Points on a hilly landscape, in no order, each with its height.
A ball rolls from a point to the lowest of its 6 nearest points, and stops where none of them is lower. Distance is the straight distance between rows; heights are no part of it.
<467> (h 3.56): 39, -23, 2, 18, 29, 8, -2, -26
<592> (h 2.78): 18, 4, -19, -13, 14, -38, 23, 15
<645> (h 0.88): 9, 0, 33, 10, 53, 43, -26, -26
<387> (h 3.87): 25, -29, -21, 9, -10, -7, 11, -10
<215> (h 1.57): -49, 35, 14, -17, -31, 20, -7, 37
<725> (h 1.04): -11, -32, -18, 4, -54, -9, 9, -2
<711> (h 1.87): -24, -25, 9, -15, -76, -1, 1, 24
<609> (h 0.99): -6, 1, 31, -34, 44, 45, -41, -22
<662> (h 0.76): -2, -1, 20, -12, 37, 50, -42, -42
<479> (h 4.00): 44, -17, 2, 17, 30, 4, 0, -20
<312> (h 4.40): 49, -19, -6, 8, 25, -12, 13, -3
<719> (h 1.88): -5, -21, -24, -11, -32, -19, 12, 18
<738> (h 1.02): 30, -13, -23, -5, -1, -25, 16, 15
<423> (h 1.58): -38, 46, -21, -12, 19, -26, 15, 30
<60> (h 2.30): -47, 47, 17, -6, -23, 28, -3, 29
<548> (h 0.82): -23, 1, -20, -21, -21, -29, 18, 34
<109> (h 2.33): -19, 44, -16, -18, 30, -38, 9, 17
<736> (h 0.55): 17, -8, 9, -3, 30, 33, -23, -44
<180> (h 0.73): 9, -5, 5, -21, 29, 45, -40, -44
<4> (h 1.62): 31, 29, 0, -22, 42, -43, 26, 24
<669> (h 7.00): 43, -19, -3, 4, 15, -14, 9, -11
<595> (h 1.06): -13, -37, -7, 5, -62, -10, 5, -8
<21> (h 0.65): 54, 0, 12, -2, 38, -36, 17, 13
<559> (h 1.73): 20, -26, -25, 10, -6, 3, -3, -50
<6> (h 6.39): 30, -24, -15, 7, -4, -14, 10, -14
<705> (h 0.69): -44, 60, 23, 41, -9, 43, -8, 17
<720> (h 0.83): 28, -10, 36, 32, 56, 25, -16, -20
<422> (h 1.72): -54, 36, -7, -12, -12, -2, 6, 40
<710> (h 1.15): 12, -35, -27, 13, -25, -8, 3, -25
<421> (h 3.31): 11, 37, -8, -29, 29, -48, 17, 20
<198> (h 0.68): 40, -18, 24, 25, 37, 14, -10, -18
<779> (h 0.75): 50, -12, 30, 32, 44, -5, 7, -3
<488> (h 1.80): -60, 56, 4, 27, 3, 8, -3, 25
<307> (h 0.71): 61, -2, 38, 14, 45, -28, 15, 20
<174> (h 0.96): 2, -2, 25, -1, 48, 44, -35, -24
<629> (h 2.27): 17, 23, -16, -17, 22, -47, 22, 26
<45> (h 1.33): 7, -7, -12, -12, 12, 38, -23, -62
<692> (h 1.71): -59, 57, -2, 17, 9, -7, 4, 22
<314> (h 7.86): 35, -24, -17, 9, 2, -16, 10, -11
<166> (h 0.90): -47, 22, 16, -29, -44, 12, 1, 38
<257> (h 2.22): -51, 63, 15, 41, -4, 23, -3, 23
<480> (h 1.37): -29, 20, -18, -19, -10, -30, 16, 34
<250> (h 4.68): 40, -10, -11, -2, 13, -31, 18, 10
<329> (h 0.66): 5, -28, -25, 1, -35, -12, 17, 4
<321> (h 1.34): -36, -1, 4, -21, -56, -1, 1, 33
<279> (h 1.08): -18, -42, -3, 6, -69, -11, -7, -12
<700> (h 1.69): -5, 18, -22, -20, 0, -36, 17, 26
<668> (h 0.85): 47, -14, 27, 30, 41, 10, -4, -14
<690> (h 1.47): -21, -33, 12, -8, -80, -6, -6, 6
<222> (h 1.64): -46, 23, 3, -24, -28, -3, 5, 38
<12> (h 0.70): -17, -17, -6, -14, -51, -14, 10, 31
<18> (h 1.43): -13, -5, 35, -25, 50, 46, -39, -9
<603> (h 0.72): 14, -5, 18, 3, 51, 39, -27, -41
<275> (h 1.35): -25, 4, -14, -22, -36, -19, 14, 37
<139> (h 1.68): -58, 51, -3, -1, 6, -10, 4, 27
<658> (h 3.76): 8, -7, -24, -14, -8, -31, 18, 26
<206> (h 0.95): 5, -29, -25, 3, -40, -14, 13, -8
<306> (h 3.44): -51, 53, 14, 13, -15, 31, -10, 29
<249> (h 2.03): 31, -20, -3, 18, 14, 23, -14, -38
<453> (h 0.78): 43, -10, 42, 31, 51, 13, -6, -12
<28> (h 1.59): 18, -31, -21, 8, -13, -9, 3, -30
<116> (h 1.67): -31, -8, 9, -26, -61, -6, -4, 34
<175> (h 1.09): -9, -39, -16, 16, -47, 0, 5, -33
<367> (h 1.12): 15, -18, -12, 3, 9, 32, -11, -52
<756> (h 1.60): 18, -21, -12, -1, 0, 21, -15, -56
<562> (h 3.00): -53, 59, 17, 20, -10, 25, -1, 18
<459> (h 2.44): 48, -14, -2, 4, 24, -21, 18, 0
<200> (h 1.23): -6, -29, -23, 6, -30, 4, -9, -51

For each start below, name the point where the ball stops.
<480>: <12>
<312>: <21>
<200>: <329>
<669>: <21>
<609>: <736>
<700>: <12>
<658>: <12>

Call two points neighbours if one is among the 6 nearest of the other. Go from one point of each pair to the other, from neighbour to neighbour, staying as low as possible. Name the highest point that can't be avoided.
<21>, <736>: <720>
<166>, <738>: <592>
<705>, <21>: <692>
<12>, <166>: <321>
<21>, <198>: <779>
